Each row is a point on a tangle of strands that fork and nearly touch. The rows are in no order.
In the rows, 128 means zero.
Points whose rows are less than 129 apart are linked; no others are. Some points are linked to none.
j_332: [ 59 105 199 137 127 162 116 124 110 120 157 144  58 164 153 104  99 128
 124  88  91 147 166 174 115 143]
j_428: [138 139 163  89 119  66 153 144 143 117 149 118 155 120 148 131  80 147
 132 106 122 195 153  74 177 144]
j_923: [141 147 125 167 164 151 126 152 152 110 126 104 131  79  98  98 147 158
 126 131 108 131 121 200 166 178]
j_214: [143 101 110  46 124 153 101  85 133 116 138 130 142  99  87  84  94 133
 147 114 137 136 135 147 128 102]
j_46: [142 151 123 146 116 150 193 101  63 122 116 176  79 100 137  78 157 149
 148 108 178 123 173 100  89  90]
j_882: [107 103  95 135 147 122  82 151 142  84 143 148 172 106 128 106 161 158
 123 105 172 113 173 107 167  45]
j_620: [166 143 137 110  94 161 142 134 142 139 155  86 191  87 154 160 125  84
 127 120  89 111 106 138 119 151]
j_954: [132 115 128  92 136 142 151 173 118 177 114  65 154 128 122 143 119 117
 149 145 108 184  88 142 113 213]
j_696: [141  98 171 144 112 110 130 144 104 161 150 160 123 124 156  73 139 132
 126 101 132 166  81 170 131 108]
j_221: [ 92  87 125 114 118 124 164  99 144 105  65 153  92 184 163 120 128 139
  74 117 115 168 141 111 146  83]
j_858: [ 76 151 117 174 121 149 174 110 177 135 128 115 148 106 111 149 139 146
 126 121 132 164 155 188 169 135]
j_509: [ 82 173 147 162 149 119 107 156 145  91 143 136 102 111 106 120 141 157
 133 115 122 110 144 161 159 166]
j_78: [100 142  97 144 138  88 111 145 129  95  97 135 123 116  98  97 169 182
 133 121 191 140 113  81 179 143]
j_151: [ 96 116 167 160 159 132  91 132 155 115 130 146 139 134 189  93 144 115
 112  89 100 174 145 159 141 126]
j_30: [143 113  95  90 105  96 148 108 174 115 182  91 166 109 110 176  71  80
  90 145  90  66 120 121 182 118]
j_491: [126 114 158 153 177 132  53 138 158 175 122 160 132 162 124 100  78  89
  94 121 124 141  88 131 121 123]
j_176: [136 148 130  74  90 127 161 132 126 153  90 110 121 150 129 170 118 109
 155 129 123 191  80 135 102 191]
j_543: [142 144 111 139 137  90  47 132 135  96 155 118 108 138 106 132 151 138
  92 128 105  69 108 158 138 130]
j_547: [122 123  82 129 106 189  99 103 120  86 153  93 125  94 142 101 125 127
  74 169 125  73  58 146 152 133]
j_230: [149 154  80 196 108  96 136 110 135 132 137 128 142  93 129 154 189 100
 105 138 145  84 139 165  99  74]
j_855: [ 57 128 178 165 131 159  88 128 113  85 154 149  94 135 135  99 122 172
 144 105 116 123 153 193 142 149]
j_887: [ 89 141 130 207 171 127 129 177 164 126  86 111 141 128 124 133 164 146
  78 154 123 105 112 117 188 155]
j_150: [151 121  72 107 108 113 182 125 157 135 147  76 129  90 108 171 104  89
 115 168 115 110 134  93 167 128]
j_705: [158 144 136 128 130 137 129 112  78  92 114 143  56 105 111  90 155 178
 155 148 152 108 155  88 108  94]
j_816: [161 179 135 154 102 180 193 127 128 163  73 105 136 147 169 131 149 171
 111 135 139 129  80 100 121 170]
j_908: [137 165 142 179 143 210 140 133 144 154 105 131 138 120 129 117 128 137
 121 148 120  86 128 170  92 152]
j_382: [152 133 173 128 120  74 163 159 109 128  64 170  73 147 142 103 147 117
 114  82 128 121 140 168 142 113]
j_373: [ 99  76 154  87 171 154  94  87 132  99 153 136 109 150 152  94  93 129
 138 126  98 110 155  77 118  84]
j_754: [121 101 113 104 135 195 109  98 166 104 105 148 166 105 103  97 103 100
 134 130 160  98 136 146 106 114]
j_349: [173 104 116 106 144 151 100 109  83 104 147 128  94 125  96 103 143 151
 158 161 119  86 126  91 101  63]
j_15: [ 88  94 123 115 127 142 161 140 162 111 165  91 166 142 137 189 111  97
 132 143 104 126 170  84 103 151]
j_866: [ 90 151 104 156 167 167 159 130 105 170 142 109 174 102  61 118 161 162
 155 133 184 132  94 158 163 188]
j_974: [148 135 124 151 115  83 153 142  75 132 157 120  75 168 151 151 168 117
 153 159  91 153 120  86  60 153]
j_439: [118 123  99 138 127 163  38  98 119 119 192 106 169 133 161 131 110 120
 154 136 118 159  99 127  92 139]
j_605: [144  98 116  82 148 159 119  85 133  79 119 147  72 138 138 104 134 122
 136 116  96 114 196  90 111  88]
j_191: [100 109 137  82  71 112 200 143 126 139 146 120 107 134 113 161 104 104
 164 121  92 185 179 170  94 169]
j_397: [154 124 108 111 109 188  76 117 144 102 161  95 172  94 162 146 106  93
 127 135 113 142  99 136 134 131]
j_972: [128 135 109 196 135 174 126 140 109 121 127 180 125 148 120 121 142 122
 150 152 177  79 167 157  73  97]
j_861: [120 113 148 112  58 136 100 136 144 125  85  98 103 155 183 127 126 149
  85 161  83 108  72 101 128 120]
j_811: [114 124 139 147 133  45 123 108 146 122 190 125 149 150 131 159 124 107
 127 114 120 117 137 130 163 125]
j_548: [164 137 132 136 142 128 157  99 142 121 141 112 142  84 152 144 158  82
 173 110 100 182 184 129 121 140]
j_357: [143 165 125 104 132  84 135 135 128  90 116 106 111  86  87 122 157 158
 166 121 167  98 109  72 156 169]
j_236: [135  99 151 110 178 138  76  83 146 149 124 145 141 174 112 136  72  98
 133 111 119 151  93 100  81 141]
j_807: [174 146 142 138 122  91  87 112 118 130 126 103 139 139 202 143 151  97
 108 143  75 144 113 103 119 127]
j_749: [137  95 109 142 182 149  88 175 118 104 108 157 123 128 138 111 163 125
 142 119 153  90 145 124 153  32]
j_354: [128 113 121  92 139 110 122  93 139  97 101 156  82 186 147 151 104 134
 106 148  97 181 157 120 141 130]
j_599: [116  98 139  93 147 105  88 146 103 129 113 191  74 162 104 105 128 136
 105 108 140 140 126 156 128  82]
j_735: [101 128  90 139 186 144  73 141 138 124  99 170 160 167 103 152 131 105
 155 116 194  89 141 105 112  87]
j_610: [172 185 132 154 112  88 103 136 101 144 114 120 107 154 107 139 141 141
 153 141 137 113  67 134 106 214]
j_722: [126 139 129 140 108 126 189 104 120 140  68 155 107 158 117 141 131 140
 126 147 175  86 143  85  98 128]
j_323: [118 125 106 126  93 129 156 149 127 119 169  75 143 114 140 191 130  87
 164 143 126 124 193 110  49 137]
j_296: [174  82  92 124 127  50 138 107 131 134 151 128 157 157 144 140 176 133
  90 108  87 120 120 109 123  65]
j_999: [172 119 147 110 131 103 135 145 125 112 174 135 175  61 161 100 179 150
 127  87 157 111 142 143 122  87]
j_300: [150 199 110 171 128 155 116 119 114 142 103 123 100 149 102 161 151 123
 106 167 147  89  75 131 119 192]
j_736: [128 123 172  79 102  90 119 128 143 139  73 170 108 189 160 132 133 121
 111  66  96 125 154 178 117 119]
j_897: [126 140 121 127 172 119 181 161 114 189 140  76 145 103  85 155 169 160
 158 142 167 143  95 141 147 183]
j_891: [117 127  96 142 110 117 115 111 145 127 165 120 153 151  99 104  64 125
  65 165 104 158  85 142 184 146]
j_163: [137 138  97 134 105 185  87 128 102 112 166  92 114 103 155 127 141 156
 107 184 138  81  96  80 107 131]
j_50: [ 96 117 112 135 101 119 186  93  96 134 145 106 119 101  57 139 137 132
 192 163 164 105 112 151  99 151]
j_168: [167 112  98 130 114 143 135 102 107 108 163  92  90 108 120 130 137 113
 114 196 126  63 111 104 108  93]
j_292: [121 103 131 156 127 200 139 115 123 106 126 157 122  88  85  84 128 114
 148 126 178  80 161 167  98  71]
j_474: [158  97 111 131 188 104 132 172 121 123  93 172  77 110 118 100 153  93
 135 133 150 120 148 145 176  64]
j_946: [109 129 143 133 200 106 121 136 152 125 164 117 126 137 115 173 108 115
 157 157 130 111 127  56 145 169]
j_884: [106 112 171 121 161 121 157 121  92 186 154 108 155 143 117 126 114 110
 150 134 124 178  87 138 118 173]
j_7: [ 94 147 151 122  96  92 115 154 116 141 122 148 149 127 116  88 144 138
 135 103 182 120  66 162 165 161]
j_124: [107 116  84 102 145 195 174 126 145  93 119  84 108 144 102 178 141 120
 145 182  94 153 178 117  80 152]
j_87: [121 143 127 143 103 150 211 110  87 148 135  99  67 129 122 143 152 151
 160 173 119 144 158 136  94 126]
j_720: [152 110 154  84 147  91 141 135 107 119 172 163 150 101 132 134 158 143
 168  69 138 116 193 155 113  66]
j_100: [ 80 123 160 121 110 163 134 151  88 163  90 167 117 126 110  75 115 145
 159  96 197 127 128 150 102 135]
j_753: [154 140 103  59  64 108 152 133 149 136 107  90 155 132 132 186 104  92
 123 142  92 176 115 139 149 184]
j_205: [170 126 198 149 117 147 109 183 130 169 113 141 109 132 167  98  98 134
 127 113 139  81 106 113  86 115]
j_681: [145 141  97 105 120 120 130 103 115 130  88 170 154 150 106 131 172 132
 142  97 181 120 175 139  75  82]
j_639: [181 118  97  93  69  99 143  88  89 158 130 138 132 171 140 148 138 140
 123 117 104  78 116 159  57  89]
j_759: [153 110 118 107 124 117 104 108 141 120 166 105 180 138 111 167 113  81
  92 143 113  50  73  98 138 104]
j_49: [111  97 146 114 137 109 161 167 141 100 104 154  72 130 125  89  94 136
  73 108 118 104 166 106 194  92]
j_875: [111 121 112  51 129 151 146 152 152 144 128  95 110 127  79 163  78 138
 142 156  85 190 152 191 149 201]
j_857: [158 163 105 121  62 107 169  88 128 109 104 127 104 111 145 137 188 131
 130 155 133  96 172 124  83  86]
j_745: [139 158 108 166 139 122  76 129 142  96 171 107 158  92 109 159 126 109
 118 134 121  56  97 157 156 151]
j_68: [140 151 102 129 150  94  87 124 133 130 113 157 141 130  89 110 111 144
 114 122 192 181  83  68 174 124]
j_317: [110 160 122 207 157  82  79 178  97 116 119 176 128 156 146 149 193 114
 145 149 157  97 144 158 119  89]
j_233: [147 137  88 114 177 122 125 123 179 138  77 174 189 153  80 140 126  68
 130 106 168 101 150 105 119 110]
j_429: [111 126 150 140 143 101  29 189 146 173 101 145  98 155 129 111 102 107
 116  88 132 128  76 143 138  91]
j_402: [126 136 152 184 141 141 155  93  84 182 150 146 168 158 123  96 137 116
 135 143 149 164  79 134  90 162]
j_613: [121 113  93  82 115 145 138 150 140 118 140  78 135 118  69 133  67 130
 128 178  93 123 134 156 153 171]
j_797: [110 112 181 169 173 147  95 137 159 150  91 135  89 176 134 132  86 123
  86 118  90 138 112 110 129 159]
j_938: [157 110 174 116 186  81 100 145  86 133 192 127  99 123 122 123 126 118
 163 125 106 159 132  96  98 131]
j_910: [ 96 130 148 184 170  98 117 137 106 110 116 139  70 158 102 117 126 148
  84 169 123 112  77 108 149 161]
j_906: [164 134 171 145 115 130 175 123 114 151 154 148 121  97 101 121 119  83
 151 116 147 107 150 176  73 118]
j_680: [138 122 142 111 147  98  48 201  72 131  71 167  75 128 111 102 142 159
 141 115 127 124 105 177 137  76]
j_328: [133  91 150 108 175 125 132 118 109 126 182 194 166 135 134 117 109 108
 130  43 149 150 174 166 131  70]
j_285: [170 148  82 144 115 161  57 135 130 122 107 125 151 109 159 128 157 114
  97 143 134  80 147 176  99 100]
j_717: [126 137 143 165 165 152 175 130 125 144 131 125 132 161 181 163 163 133
 139 161  70 204 144 104  99 155]
j_102: [166 148 110  60  95  85 128  91 131 114 150 132 150  95  91 110  84 138
 160 110 140 184 144 143 150 128]
j_839: [ 91 152 159 101 170 124 122 143 150 127 123 155 123 133 107 141  62 157
 153  86 127 189 186 130 180 189]
j_375: [163 136 159 131 114  94  95 186  83 139 100 169  65 109 156  80 166 107
 142 109 139 112 128 194 142  93]
j_881: [125 115  99  83 121 114  66 112 140 118 148 101 128 130 178 105 127 169
 130 117 107 195 106  43 160 115]
j_261: [121 160 146 104 159  90  90 153 127 104 119 181 110 117 136 117  85 157
 146  65 154 167 154 119 177 143]
j_322: [148 117 119 151 192 149 143  95 100  97 139 169 108 105 123 112 159  78
 135  98 152 157 161 125 119  74]
j_631: [181 179 134 115 105  78 118 128 101 123 112 105  80 111 115 150 177 143
 126 147 148  88  83  96 120 153]
j_958: [130 143 113 138 121 179 185 129  83 168 109  81 148 137 149 160 117 145
 116 163 124 116  97  68 122 184]
j_576: [170  92 185 136 164 149 151 111 132 138 191 176 151 101 120 124 121  92
 157 123 142  85 148 147  74  83]
j_966: [137 127 110 104  81 101 137 105 139 142 140 109 174 167 163 165 110  92
 102 117  98 155  73 151 153 159]
j_996: [ 81 114 150 136 170 169 173 127 129 161 102  91  93 159 146 176 149 162
 122 168  90 174 157 133 126 169]
j_469: [131 146 191  94 140 113 150 139 151 136  99 127 106 139 115 150 104 124
 153 123 120  87 138 115 117 158]
j_950: [146 115 137  87 112 109 180 107 136 133 154 109 135  93 114 129  99  97
 159 122 120 195 176 161 111 128]
j_813: [147 178 117 119  74 153 166 143 116 158 132  72 149  85 147 181 112 128
 153 129 131 101 104 161 108 163]
j_69: [134 127  82 115 118 122 114 109 143 144 140 141 198 160 153 157 110  78
  72 105 114 112  67 115 144 101]
j_616: [119 110  98  53  92 125  78 149 152 117  73 133 160 139 143 101 132 170
 112  82 136 123 135 115 158 124]
j_961: [119 138 168 185 167 178 131 151 117 141  93 163 155 120 183 128 136 143
 169  96 141 166 147 120 105 150]
j_234: [132 119 121 138 139 116 186  87 111 170 126 147 131 128  55 100 115 103
 116 159 132 176  76 175 166 173]
j_955: [130  87  96 111  91 148 139  84 154 105 185 101 179 118 112 103  73 119
 108 154 111 135  95 166 179 106]
j_353: [105 143 134 139 133 181  94 109 110  87 128 126 124  93  93  86 145 170
 174 135 158 139 129 138 119 150]
j_952: [ 98 124 159  92  92 141 101 146 150 107  78 120 128 106 171  95 138 179
 146  97 132 145 127  98 167 156]
j_824: [ 93 151  92 174 102 123 169 129  76 162 147  81 121 146 117 210 141 127
 119 175 103 125  72 126 104 161]
j_726: [161 117 112  89  80  90 111 109 161 144  91 143 153 182 155 145 139 107
 103  97  99 110 141 157  76 109]
j_250: [116 163 111 166  97 139 139  82 121 122 125 146 107 169 102 170 145 110
 131 164 119 125 135 191  61 154]
j_559: [108 124 142 122 116 133  87 194 161  98 101 139 132  89 153  72 108 165
 131 104 146 129 127 159 183 143]
j_305: [139 143 130 151  92 139 203 110 136 106  92 148  89 142 154 148 157 146
 134 148 120 131 169  97  81 128]
j_810: [ 91 123 129 131 151 156 116 177 129 135  77 182 148 140 121 113 119 124
 180  93 205 115 142 125 133 110]
j_506: [ 96 131 129 141 126 117 180 117 124 155 126 112 143 100  89 107 146 147
 110 141 133 203 129 169 178 166]
j_188: [134 114 144  99 138 112  97 121  91 125 119 177 120 139  82  93  61 142
  97  87 161 164 187 167 190  33]
j_567: [116 149 161 123 148  87 106 153 105 118 137 199 125 131 118  96  55 158
  97  86 171 192 150 128 204  86]
j_783: [145 116 118 132 135 147  78 110 110 100 123 126 117 101 176  84 167 155
 131 118 105 178 106  87 137  91]
j_522: [124 117 141 143 145 148 214 151 177 137 131  75 132  57 101 134 138 138
 133 148 105  77 162 112 152 146]
j_111: [145 160 131 188  97 120 144  86 130 152 154 144 125 123 123 148 157  95
 137 135 130  88 166 184  51 119]
j_172: [168 138 138  95  91 150 164 106 115 147  98 123 165 134 168 156 133 131
 186 131 151 139 145 102  70 139]
j_848: [ 78 131  70 158 123 145 170  75 142 112 165 107 146  80  35 148 119 116
 153 134 176 108 123 129 136 149]
j_126: [133 140  86 132 147 115 103  88 167 123 130 150 196 142  96 136  69 124
  85 134 166 184 114  76 162 128]
j_940: [128 156 160 106 107  93 124 161 142 128 132 121 138  96  98 116  97 154
 129 115 155 112  96 146 203 201]
j_455: [138 131  72 117  93 115 124  87 127 140 127 138 112 127  85 114 115 106
  82 159 140 158  60 169 152 153]
j_956: [117 104 115 124 102 129 159 125 128 120  64 153 120 166 141  92 146 129
 102 134 143 117 112  84 117  83]
j_685: [ 68 138 114  95 126  95 149 119 141  72 143 122 114 164 114 149 129 149
 159 113 138 128 162  97 124 141]
j_189: [134 117 153 182 177 168 127 129 141 138 142 137 135 114 174 103 138 115
 137 134  83 165 136 104 105 127]
j_95: [ 98 137  99 187 115 181 179 143 125 153  80 172 119 167 131 138 122 120
 106 156 169 102 158 114  93 110]
j_259: [164 106 146 143 146  76 158 159 148 136 121 140 132 103 114  89 129 128
  99 116 156 128  96  95 186 123]
j_38: [130 130 140 145 109 106 129 136 144  93 167 109 141 139 159 146 154 157
 100 107 124  23 152 103  93  88]
j_684: [115 136 153 178 103 103 170 157 137 129 127 107 161 125 151 139 162 145
 135 126 162  83 101  53 153 146]
j_845: [148 106 106 105 115 127  83 117 128 171  90 148 164 143 133  81 124 116
  91 101 151 161  68 133 129 102]
j_863: [115 168  85  68 125 118  76  99 141  89  75 166 139 160  68 143 127 133
 149  95 145 107 131 125 111 153]
j_747: [125 131 108 177 112 123 157 126 117 131 163  84 107 140 133 149 170 127
 100 188  79 150  87 105 134 149]
j_896: [131 134 127 100 137  90  43 152 128 107 107 138 106 147  94 128 157 176
 145  85 141  64 106 124 127 127]
j_828: [146 144 183 153 108 120  93 182 174 154 121 125 153 120 178 119 119 122
 117 101 134  74 129 154 125 137]
j_878: [169 144 121 184 165 121 191  98 129 148 119 117 135 107 102 150 169  92
 132 162 128 172 118 119  93 147]
j_985: [ 90 105 149  99 131 188 121 115 103 142 153 112 144 150 151 110 104 117
 151 145  95 170 133  60  67 126]
j_554: [100 145 128 149  48 121 193 115 128 138 138  65 160  85 131 173 145 122
 131 142 118  92 137 170 132 177]
j_434: [157 113 146 104 178 159 170  66 135  99 131 140  90 122 149 103 129  88
 116 105 118 170 202  86 118  62]
j_755: [105 105 134 161 108 139 110 163 137 139 134 179 120 127 175  63 140 130
 101 101 109 196 120 155 185 110]
j_836: [112 148 138 174 128 132 165 138 153 126  91 109 166 141 151 138 161 132
 116 131 135 136 107 111 142 163]
j_378: [112 136 110 116  84 137  69 171 135 161  62 132 141 149 148 104 138 179
 131  88 136 100 117 153 135  76]
j_715: [127  90 141  86  99 139  93 134 193 139 111 113 129 146 158 105  90 132
  79 127  91  85 110 110 156 115]
j_594: [131 115 152 111  88  99 111 135 100 107 162  98 131 139 164 123 129 153
 139 124 121  84 124 118  89 106]
j_132: [128  90 156  98 151 157 110  68 113 142 123 160 121 173 144 114 100 118
 145 112 114 159 127  85  80  84]
j_668: [148 108 112 130 141 142 103  95  99 131 208 117 188 108 154 140 153 110
 172 127 136 185 127 118  93 101]
j_883: [140 170  99 166  74 165  76 154  91 142 125 194 122 134 175  95 131 178
 130 131 150 101 150 179  93  95]
j_290: [130 150 144 181 137 168 124 129 129 151 127 144 106 159 144 167 134 147
 127 158  80 122 145 173  84 184]
j_307: [117 144 104 121  86  88 165  91  93 145 131 120 141 137  92 170 140 112
 165 136 175  90  63 121  86 139]
j_383: [114 131 150  95  85 147 136 144  91 126 153 103  88 114 151 117 135 146
 155 163 101 135 146 123  89 139]
j_716: [107 151 120 149  89 175 133 137  64 152 102 219 117 134 154  89 128 168
 157 121 169 147 142 161 102 119]
j_490: [133 107 118  81 142  72  99  99 126 121 118 159 119 168 114 116  98 148
 115 104 100 158 120 123 140  98]
j_359: [158 162 103 126  96 112  94 109 115  96 121 131 104 123 187 124 182 140
 134 127  99 179 126 125 126 143]
j_693: [ 96 104  98  89 116 152 129 124 170 102 136  88 185 135 178 143  85 113
 107 155  88 146 140  73 142 146]
j_776: [115  87 128  97 120 173  88 118 147 131 137  91 143 127 177 112  88 137
 152 148  99 187 142  77 136 133]
j_648: [132 130 160 181 115 102 144 116  98 172 145  94 146 154 178 139 150 106
  96 169  79 146  80 124 109 140]
j_64: [ 96 139  99  83  75  79 169 128 149  99 143  97 107 144 114 198 137  95
 167 131 135 125 159  97  92 140]
j_907: [138  92 172 109 149 115  87 135  81 140 186 165  92 121 152  77 110 117
 126  70  99 184 129 167 144  87]
j_454: [ 95  90 158  99 112 139 106 153 150 115  74 138  67 122 184  64 106 136
  74 104  95 136 152 116 172  71]
j_805: [107 114  67 124  90 161 107 112 152  81 133 107 154  96 120  81 121 136
  79 136 128 123 112 158 171  96]
j_687: [169 131 122 116 143 116 141  82 119 157  97 158 169 162  69 144 126  69
 149 107 175 117 110  99  80 125]
j_369: [141 102 117 113 113 124  33 162 133 177  83 132 144 165 131 113 125 135
 121  90 133 105  52 130 121  69]
j_295: [181  83 197 130 182 108 126 136 121 137 163 168 128 129 142  94 113  86
 135 116 112 128 135 109 112 107]
j_912: [152 156 167  84  98 115  87 136 128 132  63 120 102 137 117 150 104 113
 154 114  93 114 139 144  93 155]
j_371: [162 140 144 144 200 119 152 125 153 160 168  93  98  93  83 158 130 106
 112 173  64 155 153 169 147 157]
j_653: [132 127 100 102 133 135 105 156 143 115  27 166 113 149 116 114 119 107
 121 118 156 163 145 167 148 108]
j_207: [ 76 150 144 104 121 163  78 135 103  99 133 135  93  99 130  89 119 169
 181 106 101 175 138 166 134 163]
j_410: [136 138  90  90  67 116 136  90  64 157 130 128 161 170 136 164 144 121
 114 129 148 108  71 127  84 123]
j_911: [153 126 117 131 108  84 147 158 152 109 125 121 165 109 172 127 165 147
 105  99 155  72 154 119 126  71]
j_642: [106 128 144  90  90  86 147 145 148 116 112 130 130 130 112 130  72 154
 104 127 139 172 107  99 185 181]
j_844: [149 135 176 136  85 143 111 162 120 141 108 118  80 125 197 111 113 168
 109 147 115  94  94  63 116 152]
j_16: [134 117 162 133 170 128 207 162 120 177 141  71 105  74  91 135 135 145
 155 168 132 118 142 115 131 151]
j_228: [ 98 111 180  78 137 113 121 119 115 119 173 134 111 158 103 138  34 131
 158  89 119 174 199 133 158 156]
j_494: [122  84 119 136 171  98  80 128 141 129 184 142 163 167 172 113 138 159
  90 102 112 135 127  85 155  57]
j_52: [178 136 121 145 161 114 148 131 159 170 187  82 144  94  73 155 100  77
 112 152 111 115 115 160 153 160]
j_272: [ 83 140 104 177 132 133 160 107 135 103 144  92 102 126 116 198 137 123
 138 161 113  72 159 109  94 157]
j_977: [146 123 113 144 118 117  55 141 150 107 137 137 141 120 160 117 133 117
  58 137  81  81 107 163 134  82]
j_518: [119 119 187 139 142 143 181 136 112 112 127 129  98  95 157  98 144 132
 139 107 136 120 165 132 138 122]
j_287: [122 137 104 110 139 189 162 137 113 150  99  73 123 164 116 206 139 122
 117 166 110 125 132  90  81 180]
j_665: [120 123 119 136 141 148 170 126 115 146 179  71 170 108 111 177  93  92
 147 153 130  49  88  92 125 160]
j_988: [ 83 108 130 137 121 152 123 108  94 115 139 113 146 128 122 102 132 150
 146 143 156 131  99 103 135 134]
j_143: [150 150 144 114 160  86 127 161  95 114 153  98 121 141 151 155 145 117
 175 148 117 161 149  85  78 156]
j_692: [ 88  78 174 115  98  99  85 168 177 144 102 146 110 138 166  80  99 138
  84 115  98 118  88 103 164  85]
j_772: [127 150 153  81 123 110  74 114 122 120 128 141  85 121 109 122  96 139
 157 127 113 162 130 163 117 185]
j_730: [120  73 152 103 165 136 128 128 137 122 174 179 124 140 108  96  55 119
 119  57 178 149 188 136 188  54]
j_528: [158 115 166 151 228 167 163 130 153 148 150 113  97  78 113 108 129 120
  99 168  71 132 167 152 124 126]
j_161: [120 181  86 172 106 139  64 131 123 111 106 155 132 148 173 134 162 168
 104 131 134  92 131 152  90  98]
j_313: [168  91  99 120 159 100  93 100 127 113 155 156 151 163 129 133 164 135
 144  94  74 120 171 120 106  62]
j_818: [147 117 111 132 158 110 165 135 136 106 127 169  76 100  77  95 100  93
  80 131 153 130 164 126 194  70]
j_210: [102 142  87 173  92 123 107 177 126 130  47 154 124 172 187 136 171 136
 112 145 160 150  92 139 138 104]
j_867: [ 75 140  98  84 152 156  68  90 146  92 132 144 136 169  62 133  83 148
 160 124 147 127 131 102 138 156]
j_101: [169 171  83 162  81  88 137  99  90 124 104 103  96 110 133 144 198 123
 102 152 138  85 103 116 109  91]
j_104: [161 119 104 155 136 119 157  96 140 130 162 128 198  97 156 108 150  95
 145 119 136 171 152 121 120  78]
j_197: [162 135 194 117 165 160 114 151 144 124  98 118 105 106 150 130 106 128
 172 117 105 109 183  79 108 148]
j_152: [137 126 135 192 216 157 157 147 141 172 128 126 124  74  89  94 164 128
 106 154 107 135 131 194 158 134]
j_542: [ 87 142 122 175  89 117 141  95  78 137 151 145 138 151 148  95 155 139
 127 133 158 127  79 138  94 120]
j_666: [138 114 130 162 101 109 212 135 176 110 117  90 144  74 143 134 151 135
 116 143 141  89 147  77 160 125]
j_995: [160 109 137 130 139 107 174 131 150 125  93 126  85 127  94 132 101 113
 102 158  97 139 137 147 168 163]
j_930: [151 129  82 143 169 100 113 100 135  90 156 161 105 122 113 131 160 117
 132 103 131 124 189 153 121  56]
j_432: [106 145 102 158 114 132 172 114 102 183 163  68 145 108 142 202 171 125
 127 165 111 178 105 182 113 182]
j_609: [103 146 143 167 169 138 157 156 176 163 138  64 163 113 149 184 150 140
 106 128 123  43 129 124 138 183]
j_140: [ 82 141  93 121  78 156 175 102 165 106 122 100 129 103 120 160 140 115
 137 152 112 121 150 175 126 162]
j_537: [152 152 108  83 148 102 106  97 119 125  87 145 127 164  61 157 132 112
 157 116 152 155 103  99  93 150]
j_917: [ 97 147 137 151  97  95 165 167 122 136 186  46 128  75 100 155 131 140
 146 145 113 107 117 183 164 168]
j_286: [ 91 124 120  79 146  96 113 107 151  92 160 143 151 146  89 137  81 173
 140 108 161 112 141  79 175 133]
j_780: [171 120 146 136 135  78 149 140 158 114 163 135 171 111 147 103 116 134
  98 104 159 179 142  82 190  95]
j_941: [146 142 104  83  92 109 111 127 123 124 102 151 167 123  99  98 135 121
 138  92 173 142  55 140 141 119]
j_849: [ 90  91 198 134 159 172 163 118  94 147 123 116  75 164 142 119 120 130
 114 143  81 149 154 156 122 173]
j_740: [137 114 185 104 153 139  76 121  88 129 156 135  60 106 167 107 119 125
 167 102 117 182 130 122 115 107]
j_885: [130 163 128 157 153 159 124 158 135 119 156  82 146  73 111 182 125 119
 133 132 136  40 111 102 155 161]
j_992: [ 92 136 126 205 140 176 135 181 149 135  87 113 120 133 120 146 131 138
 107 159 133  66 126 158 148 166]
j_480: [121 126  92 130 166 210 150  98 189  94  91  93 161 139 126 149 127 119
 137 163  88 141 173  92 121 169]
j_112: [ 94 133  69 153 106 142 101 133 153  72 136 125 159  78 121  97 155 143
 124 102 180 103 146 142 168 105]
j_580: [128 106  86  85 112 113 171 150 130 154 161  78 130 133  63 169  75  96
 109 167 119 120  95 112 182 169]

Follow the links from the first point to the second, and from the first to the third. Name the last point that the two ways share.
j_410 / j_397 / j_290: j_722
j_696 / j_375 / j_992: j_111
j_300 / j_897 / j_163: j_101
j_883 / j_296 / j_783: j_776
j_151 / j_816 / j_261: j_111
j_885 / j_941 / j_432: j_776
j_639 / j_554 / j_287: j_722
j_685 / j_434 / j_428: j_132

A fork is a point with three links. Follow the links from the first point to the second and name the forks in between, in order.
j_322 / j_885: j_132 > j_776 > j_543
j_397 / j_382: j_950 > j_722
j_952 / j_537: j_369 > j_491 > j_132 > j_776
j_30 / j_332: j_207 > j_855
j_747 / j_322: j_776 > j_132
j_402 / j_754: j_207 > j_855 > j_189 > j_938 > j_111 > j_101 > j_305 > j_722
j_740 / j_620: j_938 > j_111 > j_101 > j_305 > j_722 > j_950

A fork is a point with three links, a tip a point with one. Leave the first point through the second and follow the links. Name the first fork or tip that comes.
j_69 / j_966: j_207
j_693 / j_15: j_543
j_839 / j_261: j_305
j_38 / j_911: j_228
j_884 / j_954: j_875
